Points on a hilly landscape, in no order, each with its height.
From any point a ball rolls to the lowest of the 2 points nearest to it. It stops when none of these is lower. Distance is the straight distance between rows; heights are no part of it.
k_658 height 45.0: [170 112 177 170 129 138 112 166 174 188 147 147 184 161 150 116 144 118
 135 132 150 126 188 144 151 163 127 108 112  94 113 134 166 182 118 120
 209 149]
k_398 height 75.5: [139 142 126 149 176 108 136 141 142 140 117 143 150 147  99 112 143 150
 138  61 165 125 175 165 140 124  94  54  99  91 145 120 157 158 124  96
 193 157]
k_521 height 81.8: [ 92 114 159 130 131 116 130  99 112 135 117 133 126 112 105 116 101 148
 152 144 115 145  75  88 110 100 147 130 155 126 137 107 141  94 131 126
  52 139]
k_516 height 40.4: [121  92  66  95 138 142  95 119 142  71 114 113 132 100 127 109 124 144
 125 171 135 138  93 134 103  93 141  97 148 179 174 152  87  86 117 164
  98 109]
k_59 height 40.9: [ 87 125 123 111 128  93 171 102 112 114 129  95  80 124 116  75 132 128
 103 126  91 126 118 104 124 123 173 148 116 103 132 142 133 101  84 148
  70  76]
k_728 height 84.9: [165 173 123 143 132 137 152 133 147 158  95  85 123 118 148 163 155 159
 154 105 136 123 147 122 138 191 162 127 129 135  81 164  84 152 148 130
 141 149]
k_502 height 53.8: [ 98 125 161 144  86 135 151 110  92 164 138 167 184 163 133 182 146  47
 128 158 126 140 135 120  99 123  65 208 159  84 103 113 125 154 154 106
 154 176]
k_484 height 44.9: [ 91 124  96 151 110  87 168  88 153  90 133 112 128 121  93  74 153 123
 133 128 100 133 122 113 158 124 166 152 126 126 110 162 124 102  71 147
  44  69]
k_468 height 47.5: [123 164 162 119 108 129 110 125 141 150  61 123  95 139 199 184 166 112
  74 139 144 153 182 149  89 171 169 118 104 115 176  98 125 168 156 163
 178  78]
k_601 height 30.4: [121 128 134 163 144 121 107 108 115 105  95 135 118 153 102 167 128 148
 155 136 136 129 141 114 118 107 123  84 139 143 158 136 139 112  96 141
 129 143]
k_110 height 33.9: [116 136 148 126 133  99 117 126  51 149 134 100 103 126 109  92 118 120
 170 160 116 112 146 110 126 129 148 102 127 145 125 129 144  99 103 134
 107 108]
k_466 height 60.9: [137 117 102 130 201  92 176 130  97 131 145  94 100 142  87  44 109 172
 153 109 119 109 149 151 152 115 157  54  78 115 130 124 151  97 125 118
 131  94]
k_731 height 36.0: [160  88 141 128 119 129  71 131  73 157  67  96  99 123 134 139 152 120
 157 187 140 145 177 146 106 149 168  94 117 156 187  96 102 107 114 162
 120  99]
k_291 height 24.8: [118 147 131 133 129  95 135 110  99 107 120  97 129 103  75 100 145 119
 200 148 142 129 150 132 148 126 144 124 129 137  96 130 145 113  95 135
  85 127]
k_312 height 57.8: [145 149 119 113  96 118 165 110 106 173  75 131  76 132 171 154 151 145
  83  70 127 109 125 146 117 114  83 151 139 123 139 147  89 133 139  87
 137 136]
k_802 height 24.1: [135 107  95 143 147 104 113 110  98 111  86 121 101 154 118 130 133 141
 133 158 147 127 152 131 119  97 135  49 135 145 179 134 120  98  83 143
 135 103]
k_533 height 87.2: [119 106 100 128 140 116 134 150 121 132 177 130 107 136 141  86  99 140
 108 133  98  99 132  98 140 133 148  66 109 151 177 160 134 107 105 136
 137  63]
k_88 height 73.9: [129 116 118 135 129 121 127 129 168  73 148 126 129 116 106  91 109 149
 144 146 102 104 119  99 176 118 109 147 137 177 141 122 131  97  84 120
  80 122]
k_97 height 31.0: [141  76 125 120 114 114  97 119  94 123  83 109  76 140 151 118 124 138
 128 183 108 132 163 125 122 121 162  82 131 170 217 102 116  90 103 139
 127  80]
k_611 height 64.3: [125 143 121  67  85 143 115  97  55 186  96 153 133 155 154 155 181  67
 110 139 132 139  99 139  85  81  52 184 121 133 124 118 111 122 162  76
 131 157]
k_3 height 58.2: [154  81 163 154 152 142 108 138 144 139 140 116 146 102 111 100 121 162
 173 144 130 147 169 166 165 166 197  96 126 115  78  90 150 137 169 115
 148 170]
k_606 height 56.4: [128  94 115 145 164 108 177 134 155  95 161  80 134 129  95  76 100 167
 151 129 116 124 161 168 179 161 187 116 110 119  83 115 146 126 126 135
 115  98]
k_844 height 78.4: [111 163 150 128 185 107 152 139  89 137 125 128  86 173 123 131  95 177
 119  65 121 125 124 119 112 105 107  70  97  97 169 106 156 111 148  93
 173 129]
k_828 height 50.0: [174 149  90 133 143 149  70 153 153  47 126 161 149 126 154  94 130 114
 133 173 125 131 146  93 162 112 165  79 124 175 137 144 125 120 143 161
 141 152]
k_443 height 34.3: [129  87 177 147 110 139 116 156 131 154 187 128 166 124 128 106 109 104
 146 167 115 129 163 129 150 165 134 167 130 135 121 123 170 149  99 113
 148 120]
k_27 height 72.3: [164 145  92 127 164 143  91 142 172  70 135 150 190 142 120 143 127  95
 143 115 190 123 174 164 139 106 118  45  96 111 110 160 138 162 135 169
 190 151]
k_272 height 59.0: [121 136 108 107  79 118 125 115  83 164 159 169 144 120 140 111 139  74
 107  99 127 126  90  98 121 111  80 168 136 108 100 159 130 133 113 120
  99 112]
k_360 height 50.1: [187  98  75 102 160 133 131 145 126  74 155  86 130 139 133  64  97 172
 173 151 117 103 155 130 160 156 170  84 123 180 130 108  99 106 164 144
 114  98]
k_31 height 85.6: [117 123 122 162 117 136 141  94 150 169  79 125 151  92 107 199 157 141
 134 104 150 147 119 168 110 136 136 139 157 101  93 161 120 146 127 141
 131 145]
k_635 height 62.4: [154 166 136 117 143 171 159  97 118 140  77  95  73 120 155 125 127 156
 132  76 106 120 101 154 110 106  96 181 150 112 103 129 114 134 198  83
 124 193]
k_878 height 77.0: [129 137 129 150 195 121 130 121 105 136 107 123 116 153 100 139 104 181
 133  69 139 148 150 162 114 116 100  58 112  97 163 114 143 132 141 105
 176 146]
k_664 height 65.9: [132  77 100 140 137 127 111 125 142 163 144 145 137 104 136 103 110 126
 101 146 156 151 130 179 110 127 162  78 129 104 130 143 145 155 145 151
 144  69]
k_883 height 77.8: [117 128 158  91  53 116 133 159 131 152 159 161 134 131 190 126 136  62
  64 147 117 117 143  99 124 140  96 168 116 131 149 121 140 156 128 108
 196 101]
k_203 height 52.9: [142 155 104  93 139 114 166 123 121  84 135  83 139 122  76  76 136 127
 208  89 146 122 122 124 191 143 109 182 123 159  67  89  96 119 122 102
  35 134]
k_166 height 81.2: [ 85 151 168 183 125 117 154 120 148 125 124 143 142 133 127 127 114 150
 122 132 102 136 124  95 157 137 180 121 124 111  92 137 171  92 131 102
 115 164]
k_447 height 60.4: [133 108 145 134 137 141 110 120 136 145  96 109 134  90 115  99 143 137
 164 159 136 155 141 152 139 168 220 124 140 121  78 111 131 122 155 135
 112 153]
k_885 height 34.1: [ 88 139 177 121 114 174 127 151 119 151 168  99 152  99 145 161  96 125
 142 157 111 124 118  95 108 180 126 180 123 136 109 112 132 145 139 132
 129 154]
k_887 height 44.8: [121 168 175 129 116 171 104 142 139 163  97 119 116 107 185 186 152 128
  79 150 102 151 140 108  87 181 189 146 114 133 173 107 114 146 176 149
 159 111]
k_239 height 67.1: [120 143 147 149 109 139 153  85 122 157  99 160 135 139 129 169 128 136
 116  88 114 139  74 118  97  98  90 189 157  98 129 126 117 114 156  98
  94 159]
k_206 height 63.8: [120 149 130  88  88 120 112 137 170 149  98 161 143 117 127 105 165 113
  99 143 136 162  59 128 133 105 113 191 119 162 119 135 109 101 111  75
  91 145]
k_998 height 32.4: [173  93  94 134 191 170  86 126 122 139 143 136 122 121 139 169 112 199
 117 144 131 118 117 162  92  99 130  73 124 129 175 119 110 134 198 152
 144 114]
k_123 height 18.5: [127  64 169 130 102 152 134 137  95 200 190 127 202 127 115 129 117  98
 166 160 116 126 132 128 117 161  97 192 155 115 110 129 134 141 120 122
 128 136]
k_568 height 48.2: [ 91 103 116 118 108 112 157 106 184  89 122  94 121 113  87  96 168 119
 111 119 120 148 120 160 143 150 151 198 118 119 120 139 102 111  67 137
  55  85]
k_170 height 66.5: [163 129  32 108 135 151 112 139 159  50 163 153 190  97 121 129 114 107
 129 109 163 135 114 175 141 115 116 142 145 139  78 154 107 152 163 161
 123 125]
k_881 height 67.0: [120 131 135 117  79 130 117 144 164 145  90 161 149 125 143 153 171 119
  97 159 121 147  83 106 113 117 102 176 143 160 162 131 122 128 100 108
 139 140]
k_512 height 75.4: [123 137 137 111  72 114 137 152 156 146 168 163 112 121 181 130 118  95
  51 102 141 114 143 126 135 138  94 136 123 122 151 136 146 164 123 130
 183  73]
k_715 height 58.8: [111 112 109 151 174  88 185 129 118 134 168  85 121 133  87  69 109 150
 131 109 106 119 143 144 147 145 178  97  83  95 114 144 161 107 109 135
 109  84]
k_196 height 70.7: [ 88 157 171 132  92 129 146  91 120 103 129 149 114 134 111 166 142 115
 133  88 133 126 107 127 107 116  74 208 136  86 129 109  92 129 132 103
 106 164]
k_404 height 52.5: [109 151 143 135 101  97 157 102 118 155  78  98  95 135 161 142 150 128
  93 124 130 139 171 146 117 163 164 125 135  90 120 149 119 130 133 116
 169  90]
k_707 height 53.4: [125 112 115  75  71 125 123 130  69 198 132 173 158 130 180 117 167  60
  88 140 106 123  70  82 117  84  68 160 134 135 124 134 139 130 129 119
 131 112]
k_364 height 80.0: [142 133 166 114  75 135 127 165 108 158 138 143 147 160 189 133 150  68
  92 167 130 111 156 100 117 124  63 175 139 120 144 114 133 166 134 101
 207 131]
k_368 height 55.9: [127 110 163 157 168 153 104 156 147 124 161 110 159 114 103 122 110 140
 180 154 117 132 173 134 160 180 206  77  92 147 102 110 170 127 131 145
 142 149]
k_772 height 84.6: [122 115 108 148 142 150 141 103 166 139  65 113 126  93 121 175 163 164
 120 126 126 167 106 170 116 127 174 141 153 110  72 122 119 145 157 138
 118 173]
k_457 height 42.0: [124  86 160 159  95 113 166 122 117 181 177 167 129 144 135 152  92 139
 107 100 110 118 119 144 102 118 107 155 127  78 167  97 137 110 149  96
 152 117]
k_63 height 43.2: [117  81 122 136 128 131 145 110 187  97 102  54  74 123 133 125 145 161
 106 180  69 138 164 141 121 154 179 128 115 144 186 113 117 131  89 151
 113  91]
k_632 height 47.0: [148 124 103 100 102 141 105 145  77 165 133 167 142 121 154 159 147 111
 112 141 112 112  62  65 111  91  65 131 148 173 151 138 135 130 118 148
 125 116]
k_136 height 43.3: [157 135  61 103 149 110 126 111 125  61  83 124  78 130 122 116 138 124
 124  95 150 121 121 158 136  64 108 100 164 128 120 147  90 126 136 140
 114 142]
k_359 height 46.9: [141 118 165 155  90 132  93 107 120 146  53 144 153 144 161 187 147 112
 118 152 175 143 162 163 121 122 125 133 142  97 120  90 159 157 122 120
 173 144]
k_876 height 36.7: [ 98 153 129 132 152 109 166 115 132 106 107  92  89 131 134 121 114 145
 115 137  95 135 106  91 116 136 208 113 129 110 122 150 143 110 104 157
 103 101]
k_390 height 33.6: [126  95  85 113 139 130 136 119 142  97 107  97  89 123 126 138 128 169
 116 156 113 122  94 128 110 117 125 112 152 162 180 142  82 102 114 155
  96 105]
k_86 height 50.4: [132 162 157 155 110 122 100 100 104 146  43 140 139 114 149 163 148 126
 115 141 166 156 148 153 108 110 158 138 144  94  97 120 158 157 147 113
 158 171]
k_374 height 83.3: [142 166 146 136 116 163 130 148  82 194 160 122 150 159 165 179 119 121
 125 130 107 110 129  79  95 153  83 147 126 123 118 153 122 163 162 127
 188 147]
k_149 height 78.0: [123 129 134 130 153 143 155 117 144 105 149 108 151 116 114 123 105 164
 189 118 122 119  91 102 174 143 135 129 147 147  68 113 130 112 136 119
  43 152]
k_556 height 60.3: [134 158  81  93 113 136 116 137 180 126 106 160 155  99 116  98 160 108
 102 125 147 170  63 147 146 125 140 179 123 158  67 147 127 133 136  99
  97 153]
k_700 height 80.2: [112 158 155 123 136  97 180 116  69 151 127 120  68 174 166 136  99 164
 104  79  98 104 137 108 107 116 117 109 126 102 146 125 122 102 165  94
 148 115]
k_745 height 85.5: [133 198 134 145 126 180 135 115 128 183  90 102 145 115 158 190 159 150
 133 110 108 121 108  94 115 173 148 161 127 137  92 158  87 146 159 124
 142 169]
k_127 height 83.7: [105 131 136 115 125 109 140  85 139 138  61 130 131 110 109 113 146 137
 145 142 130 178  66 109 108 120 170 138 169 128 112 140 128  99 125 114
  53 134]
k_417 height 39.5: [110  86 105 129 143 134 159 116 184  51 112  70  75 124 115 117 120 180
  99 153  85 121 128 139 127 117 123 136 127 145 174 132  97 116  87 159
 101 100]
k_455 height 59.7: [140 106 124 102 184  87 142 146  98  87 170 102  80 136 106  29  88 159
 134 107 125  94 139 148 162  80 129  83  95 123 128 107 145 102 132 124
 117  97]
k_501 height 62.1: [113 162 167 104 140 151 107 127 103 143  83  67 121  88 134 110 145 126
 171 174 131 157 135 132 127 182 220 143 131 134  86 108 124 122 163 135
 116 168]
k_723 height 82.0: [157 133 165 144 114 159 114 152 102 180 144 143 153 164 166 144 128 128
 125 149 107 111 140  89 118 125  80 171 154 119 126 126 129 165 151 105
 187 173]
k_845 height 46.4: [149 110  88 112 149 133  87 132 157  39 126 126 130 113 137  84 114 143
 136 176 119 129 129 121 144  94 145  87 141 173 154 135 106  98 139 145
 116 140]
k_362 height 84.8: [116 102 152 149 137  92 132 147  92 142 151 154 157 164 107 110 119 101
 133 136 108 131 147  95 125 106 125  85  92 124 187 107 195  99  63 113
 175 115]
k_623 height 16.1: [106 114 123 147 158 147 112 146 132 117 191 177 175 141  87 164  86 119
 149 128 125 135  94  99 120 112 117 104 131 130 136 138 160 125  99 170
 118 132]
k_697 height 63.5: [160 127  23 102 114 129 132 125 158  41 142 142 171 119 102  96 113 103
 138  77 161 141 128 179 160 130 141 157 153 119  61 137 115 151 165 134
 100 141]
k_569 height 86.2: [105 130 142 159 102 141 161 110 128 174 132 119 156 111 117 208 134 113
 126 117 144 124 130 153  87 169 118 158 134 102 117 151 113 145 118 135
 156 133]
k_849 height 76.0: [128 110 113 133 145 125 139 122 141  84 166 109 136 129 113  71  87 155
 147 121 113 108  89 102 180 127 113 151 143 155 108  90 122 101 116 116
  35 122]
k_89 height 53.0: [104 146 160 142 164 151 106 163 150 122 194 125 159 102 107 123  93 121
 152 130 131 137 170 141 145 178 165 108  86 133  88 121 185 153 127 148
 169 132]
k_222 height 79.6: [ 85 114 165 156 153 145 146 117 147 114 116 128 129 114 119 111  97 156
 162 134 112 128  96 106 149 125 168 121 149 125  73 102 153 101 143 112
  57 166]
k_116 height 69.6: [116  91 139 154  92 130 121 127 180 123 115 164 157 134 114 175 147 132
 124 152 125 125 107 101 118 110  91 152 158 152 170 125 123 121  86 139
 129 126]
k_923 height 37.3: [132 151  92 152 151 119 128 117 147  73 104 140  98 133  98 178 120 150
 118  99 158 118 124 132 133  85 102  81 145 116 129 155 118 126 115 149
 139 155]
k_192 height 81.7: [102 180 153 135 125 108 198 113  72 129 128  85  82 159 139 144 114 157
 119 104  96  84 146  89 127 134 112 147 119 105 137 141  97  98 137 101
 126 124]
k_605 height 53.2: [168  82  93 125 169 137 148 144 160  67 175  80 135 130 130  54  79 188
 138 157 103 119 149 164 183 155 174 110 127 159 125  96 135 111 147 132
 104  88]
k_542 height 59.4: [106 135 150 109  89 146 128 104  91 178 108 155 189 158 133 164 184  54
 129 151 119 151  86 104  88  97  51 220 143 106 106 118 121 142 158  79
 132 172]
k_79 height 41.8: [140  93 167 160  96 108 122 110 137 160 106 143 124 145 138 148 122 121
 120 147 161 146 169 173 126 113 118 107 129 104 164  97 156 138 115 110
 176 118]
k_751 height 48.6: [161 122 130 147 154 138 113 176 164 140 174 141 175 134 112 113 121 102
 152 131 156 123 175 145 158 161 142  85 103 131 112 145 153 172 105 143
 189 130]
k_939 height 80.7: [103 114 121 123 109 105  99 149 130  90 175 173 115 131 130 119  94  58
  93 132 134 115 165 119 117  96 122  86  98 142 178 133 190 133  92 151
 168  86]
k_343 height 84.0: [128 152 134 141 133 131 175 118 130 155 112  56 104 121 118 155 132 177
 162 125 120 110 147 127 124 175 142 134 137 131 130 148  85 123 120 136
 130 129]
k_829 height 68.1: [145 102  94 130 147 117 127 139 159 148 173 118 117 112 126  88 112 151
 111 115 140 133 150 172 139 143 150  97 129 111 121 144 128 148 152 144
 143  80]
k_867 height 51.8: [ 79 137 113  73 127 130 150 130 163  76 141  97  93 133  96 101 155 115
 115 105 109 135 103 151 137 145 123 219  90 140 135 109 100 116  49 132
  43  71]
k_78 height 44.3: [154 130 185 161 136 159  62 177 185 123 152 138 145 122 144 135 144 113
 127 156 118 135 215 117 162 185 161 129  98 147 128 108 154 176 129 140
 168 158]
k_974 height 78.2: [118 146 135 129 113 112 108 160 157  93 161 177 111 122 142 148 102  82
  74 117 152 116 139 121 121  99  95 124 123 131 156 139 166 153 108 151
 184 100]
k_60 height 22.7: [168 118 126 116 165 149  84 139  74 156 121 159  96 132 160 153 108 155
 121 142 123 119 129 129  92 109 116  84 116 149 174  90 126 136 170 148
 162 112]
k_140 height 40.7: [155 103 186 156 112 151  82 169 147 163 163 144 174 132 156 102 133 113
 126 174 116 129 172 111 165 175 142 154 126 121 110 128 155 167 137 124
 178 148]
k_277 height 52.0: [173 170 112 133 119 133  73 163 153  82 117 160 121 140 160 102 156 106
 109 151 127 103 149  63 170 124 141  81 120 176 142 157 128 140 111 150
 150 135]
k_917 height 39.8: [126 149 120 115 123 158 111 159  99 143 187 145 128 129 150 166  86 129
 123 128  98 104  67  58 110 115  84 132 131 156 148 132 141 132 126 155
 123 116]
k_320 height 71.9: [132 103 123 156 106 119 132 135 173  96 133 136 133 139 111 134 134 129
 134 152 103  99 146  94 164 108  77 131 150 183 177 140 116 107  53 121
 118 122]
k_951 height 10.2: [136 113 122 143 156 140  90 149 117 143 169 177 164 126 110 145 103 115
 139 133 142 132 104 111 124 106 106  97 129 119 108 135 171 142 135 144
 151 154]
k_593 height 32.3: [ 62 151 167 152 153 147 172 127 145 118 119  82 104 126 150 167 102 154
 132 143  81 118 112  82  98 168 205 120 117 122 132 122 156 105 118 142
 100 112]
k_775 height 56.5: [ 91 119  77  57 152 143 110 138 171  70 141 120 104 122  87 116 155 112
 111  96 152 151  65 170 132 124  91 194 107 149 139 128  80 119  81 138
  55  99]
k_98 height 83.2: [120 119 152 127 106  84 128 163  87 104 166 175 125 168 135 105 122  69
 115 126 103 110 157  78 126  80  86 104  95 121 176 116 191 108  70 123
 161 104]
k_61 height 42.2: [156 136 149 168 196 160  69 164 161 127 128 155 151 158 131 179 145 157
 127 134 139 136 185 148 128 155 117  56  94 120 181 110 129 163 150 165
 172 131]
k_534 height 40.2: [116 164 139  66 126 138 116 122  90 142 137  89 134 122 102 125 138 112
 179 102 139 123  88 108 111 139  50 195 122 161 104 124  78 131 123  98
  77 162]
k_496 height 82.5: [ 75 128 175 171 114 144 128 116 179 112  79 133 129 111 140 161 140 142
 109 163  93 164 125  98 122 134 198 132 147 132 124 114 158 105 123 127
 128 162]
k_804 height 30.7: [103 122 148 137 129 143 122 145 110 125 192 136 149 127 110 162  87 122
 159 145 105 117  90  54 114 134  92 133 139 156 154 119 155 126  81 154
  94 119]
k_640 height 51.7: [162 101 105 131 140  83 117 112 119  95 119 147  93 124 103  38 110 132
 147 118 146 123 123 143 163  74 132 109 159 119 103 117 141 101 138 111
  93 150]
k_773 height 26.7: [ 94 151 145  46 105 152 109 119  95 162 171 116 161 154 102 123 136  83
 151 111 122 161  72 103 100 130  39 206  85 153 113 129  73 138 143  70
  58 148]
k_311 height 45.9: [102 102 166 167  92 125 141  93  87 175 180 165 176 168 109 155 124  75
 150 108 135 124 146 140 101 123  84 189 134  49 109 118 125 130 144 103
 128 160]
k_258 height 57.0: [140 179  77 111 122 123  99 141 155  95 107 163 125  89 132  96 146  99
  88 118 155 150  84 123 147 105 161 129 141 136  71 153 147 151 152 142
 122 147]
k_263 height 41.0: [124 152 170 129 125 179  97 162 126 142 122 119 127 104 155 168 121 147
 122 150 109 126 117  92 117 157 146 147 119 145 141 117 136 154 156 145
 151 142]
k_678 height 14.7: [ 88 151 143 145 137  88 159 101  89 127 137  92 127 113  63 125 142 105
 185 121 144 134 152 153 133 139 168 126 110  91  75 154 147 112  94 153
  78 115]
k_574 height 47.4: [168 115  67 102 129 109 114 111 128  87  90 140 108 122 110  79 146 128
 151 125 159 125 102 140 152  76 127 113 169 150 108 135 110 105 146 130
  90 161]
k_900 height 58.9: [103 119 137  54  60 109 120 123  40 165 113 170 132 130 188 129 159  42
  91 136 117 137  93 117 113  95  85 159 121 132 141 111 123 110 152  97
 127 124]
k_42 height 59.2: [127 139 107 135  96 105 124 119 114 150 149 158 140 115 112 108 130  88
 116  95 161 110 112 126 134 122 116 131 136 104  98 174 137 138 102 133
 116 115]
k_511 height 40.8: [155 130 139 115 147 131 117 144  57 160 166  80 114 124 121  91  90 147
 205 154 123  86 121  86 135 147 130  90 123 170 126 117 125 104 130 146
 102 126]
k_498 height 69.8: [164 134  54 117 134 139 116 151 170  50 179 140 204 121 129 144 110 112
 147 118 172 124 160 162 142 124 125  85 123 132 103 176 122 146 150 172
 164 129]
k_562 height 60.2: [125 133  72  97 133 117 140 120 179   4 120 125 140 120  78 103 138 129
 145  97 158 143 125 169 176 126 143 162 150 128  63 110 118 136 148 136
  83 169]
k_648 height 48.9: [131 133  75 122 105 142 110 126 161  92 111 152 151 104 110 177 140  97
  94 124 172 119 102 150 107  95  84 132 138 132 143 155 102 141  82 160
 124 116]
k_190 height 73.8: [162 135 111 155 159 125 105 128 166  96 108 142 147 154 111 139 129 125
 133 127 187 128 183 175 151  95 106  35 103 105 142 137 141 157 106 132
 179 151]
k_54 height 60.5: [151 167 127 104 137 141 154 121 144 142  73 107  50 121 156 151 143 173
  88  69 106 121  93 149 106 117  94 171 151 125 132 127  86 145 169  94
 152 163]
k_590 height 25.3: [ 60 149 167 139 125 163 165 125 114 147 148  75 143 113 134 157 101 137
 147 145 103 112 112  92 107 197 165 153 129 143 110 121 118 117 129 126
  95 134]
k_252 height 55.6: [156  91 122 140 157  92 120 132 141  82 146 138  99 131  95  46 102 152
 125 131 138 118 142 166 162  85 139  87 129 114 133 110 151  99 133 108
 126 130]
k_179 height 56.8: [138 136 104  93 135 108 146 118 169  58  89 100 135 122  69  78 159 139
 182 105 153 147 120 161 180 140 144 183 142 150  56  96 110 128 133 110
  73 172]
k_526 height 83.1: [122 160 142 109 120 135 185 117  87 162 110  60  89 144 140 158 142 159
 139 117 104  90 149 122 106 169 115 160 141 137 144 135  58 110 131 117
 132 125]
k_40 height 13.0: [142 125 158 124 161 124  91 152  95 122 126 154  79 162 160 159  96 160
 122 133 120 133 144 112  98 103 119  74 109 144 208  70 153 118 152 146
 169 105]
k_109 height 84.5: [115 173 135 138  98 165 155 125 102 196 137 111 163 137 146 200 127 111
 128 133 113 113 120  86 105 177 110 162 130 126 117 179  99 148 146 129
 161 141]
k_259 height 83.6: [ 98 121 136 133 125 164 128 125 199 131  76 114 129  91 133 169 161 166
 105 144 117 158  90 131 121 153 185 155 142 144 114 127 109 131 140 132
 114 157]
k_898 height 48.3: [141 146 123  73 125 130 145 114 100 118 145  73 120 111  89  81 137 130
 191  82 139 112 121 143 158 143  75 191 129 163  89 113  76 122 122 102
  57 152]
k_430 height 64.5: [151 139 132 149 128 153 154  95 110 180 110 130 116 114 148 119 113 135
 134  81 110 128 100 149 108 112 123 166 155  89  87 151 130 130 184  90
 114 168]
k_74 height 46.1: [190  93 100  98 138 117 133 134  83 139 147  92 109 126 127  64 111 163
 185 142 126  86 127 120 160 137 135 105 139 177 133 122  82 100 132 130
 103 111]
k_416 height 35.5: [144  85 158 156 137 112 148 149 121 170 189 168 157 151 109 113  96 145
 118  89 115 120 121 132 139 122  88 136 121  87 140 114 168 120 125  89
 159 143]
k_646 height 85.0: [ 95 126 129  99 154 125 154  86 173 125  75 125 132 104 103 102 149 145
 130 122 123 175  35 118 111 130 173 161 141 116  74 129 115 113 141 124
  35 152]
k_423 height 70.2: [134 129 130 110 136 116 136 144 134 143 161 117  77 116 142  94 108 155
 102 104 137 104 151 160 134 132 115 110 130 116 136 129 126 141 146 127
 151  90]
k_853 height 85.9: [136  94 129 150 134  80 150 151 119 153 148 143 143 154 123  76 122 144
 118 133 100 105 156 101 156 124 121  62  99 135 192 128 160  85  74  98
 159  95]
k_373 height 55.5: [142 165 104 121 103 110 117 124 121 129 107 140 123 124 126 125 147  79
 124 131 167 119 138 129 139 118 137  92 137 148 111 164 134 141  84 159
 146 109]
k_821 height 49.9: [108 149 155 121 117  93 125 105 111 162  82 130  95 153 203 157 144 118
  76 125 151 160 172 149  89 152 163 102 119  88 145 118 136 145 162 136
 181  70]
k_929 height 53.6: [154 181  95 132 112 113 110 133 152 107  85 127 126 132 143 116 167  95
 118 136 156 111 165  97 170 137 168  76 113 158 113 167 123 134  90 146
 150 120]
k_414 height 88.4: [114 107 101 111  98  98 144 132  93 145 125 139  97 124 150 113 126 109
  94 126 110 104 124  97 130 120 135  79 125 144 165 164 123 104  88 151
 131  57]
k_454 height 25.0: [130  87 153 147 141  93 139 132 124 130 132 154  78 159 147 150  86 174
 105 118 113 133 128 138 102 101 111  95 121 115 216  73 138 102 139 107
 172  92]
k_662 height 35.8: [119  75 171 147 113 150 137 106  97 172 197 152 178 118  98 134 109 107
 162 111 132 133 131 161 111 138  94 201 142  81  87 109 134 135 145 113
 110 160]
k_869 height 53.9: [130 189 129 131 113 114 102 118 122 133  67 144 119  99 138 116 150 101
 120 125 156 154 109 124 126 106 174 123 155 104  61 146 155 137 156 122
 139 172]
k_367 height 54.9: [104 161 117 112  96  99 167 102 113 152  46 105  85 141 176 165 161 126
  72 105 126 153 118 145  90 141 139 148 135 101 127 144  95 122 132 105
 147 115]
k_265 height 34.4: [122  90 159 148  91  89 157 117 135 148 128 147 100 138 160 154 110 135
 104 134 112 138 130 133 107 121 126 140 132 106 173  88 139 104 136 104
 156 102]
k_106 height 38.7: [168 122 123 145 207 167  85 150 148 119 142 128 125 151 131 171 120 208
 132 132 131 137 162 157 104 147 120  35 104 127 199 111  97 137 185 170
 152 121]
k_445 height 75.9: [ 74 161 178 110  87 124 163  96  78 100 151 105 119 161  94 148 129  87
 138 135 126  99 149 115 115 130  46 220 124 114 141  97  76 116 145  88
 116 166]
k_201 height 42.7: [142 129  63 154 134 128 129  96 146  94 110 150 148 137 107 178 129 128
 119 114 175 128 121 154 111  71  86  81 143  99 136 189 107 134 112 162
 127 139]
k_505 height 44.7: [161 120 168 181 156 171  62 168 185 113 129 148 152 132 131 170 155 115
 129 168 130 132 194 142 137 165 154  88 101 142 159 114 134 173 127 165
 165 145]
k_835 height 24.2: [163 101 125 163 162 153 115 139 118 166 171 175 164 119 110 127 100 136
 138  87 135 126 108 154 122  98 108 109 123  96  87 131 176 143 148 108
 144 165]
k_527 height 72.8: [135 139 136 100 104 127 120 157 161 137 158 152  81 104 166 106 124 148
  59  97 127 105 137 150 132 136  97 143 129 135 143 126 113 166 158 116
 165  82]
k_298 height 54.4: [ 95 144  82  83 131 139 110 127 151 102 116 146 118  97 102 152 159 106
 105 105 163 146  78 158 100 102 103 164 124 148 144 145  99 132  92 144
  91 111]
k_603 height 62.8: [139 113  75 139 122 119 112 111 111 176 134 152 138  95 121 124 127  93
 114 118 155 132 106 161 101 100 155 102 138  89  94 164 154 137 141 148
 119 103]

Where does a ball stop that starts at each point below?
k_447: k_123
k_526: k_773
k_498: k_773
k_605: k_678
k_166: k_40
k_430: k_590
k_373: k_390
k_775: k_590

Write out the way that a ball takes from each point below.
k_343: k_526 k_192 k_700 k_844 k_878 k_398 k_190 k_27 k_498 k_170 k_697 k_562 k_179 k_203 k_898 k_534 k_773
k_772: k_259 k_496 k_166 k_222 k_149 k_849 k_88 k_320 k_116 k_881 k_206 k_556 k_258 k_869 k_86 k_359 k_79 k_265 k_454 k_40
k_466: k_715 k_606 k_605 k_360 k_74 k_511 k_110 k_291 k_678
k_455: k_252 k_640 k_574 k_136 k_923 k_601 k_802
k_127: k_521 k_222 k_149 k_849 k_88 k_320 k_116 k_881 k_206 k_556 k_258 k_869 k_86 k_359 k_79 k_265 k_454 k_40
k_196: k_239 k_430 k_635 k_54 k_312 k_367 k_404 k_821 k_468 k_887 k_263 k_885 k_590
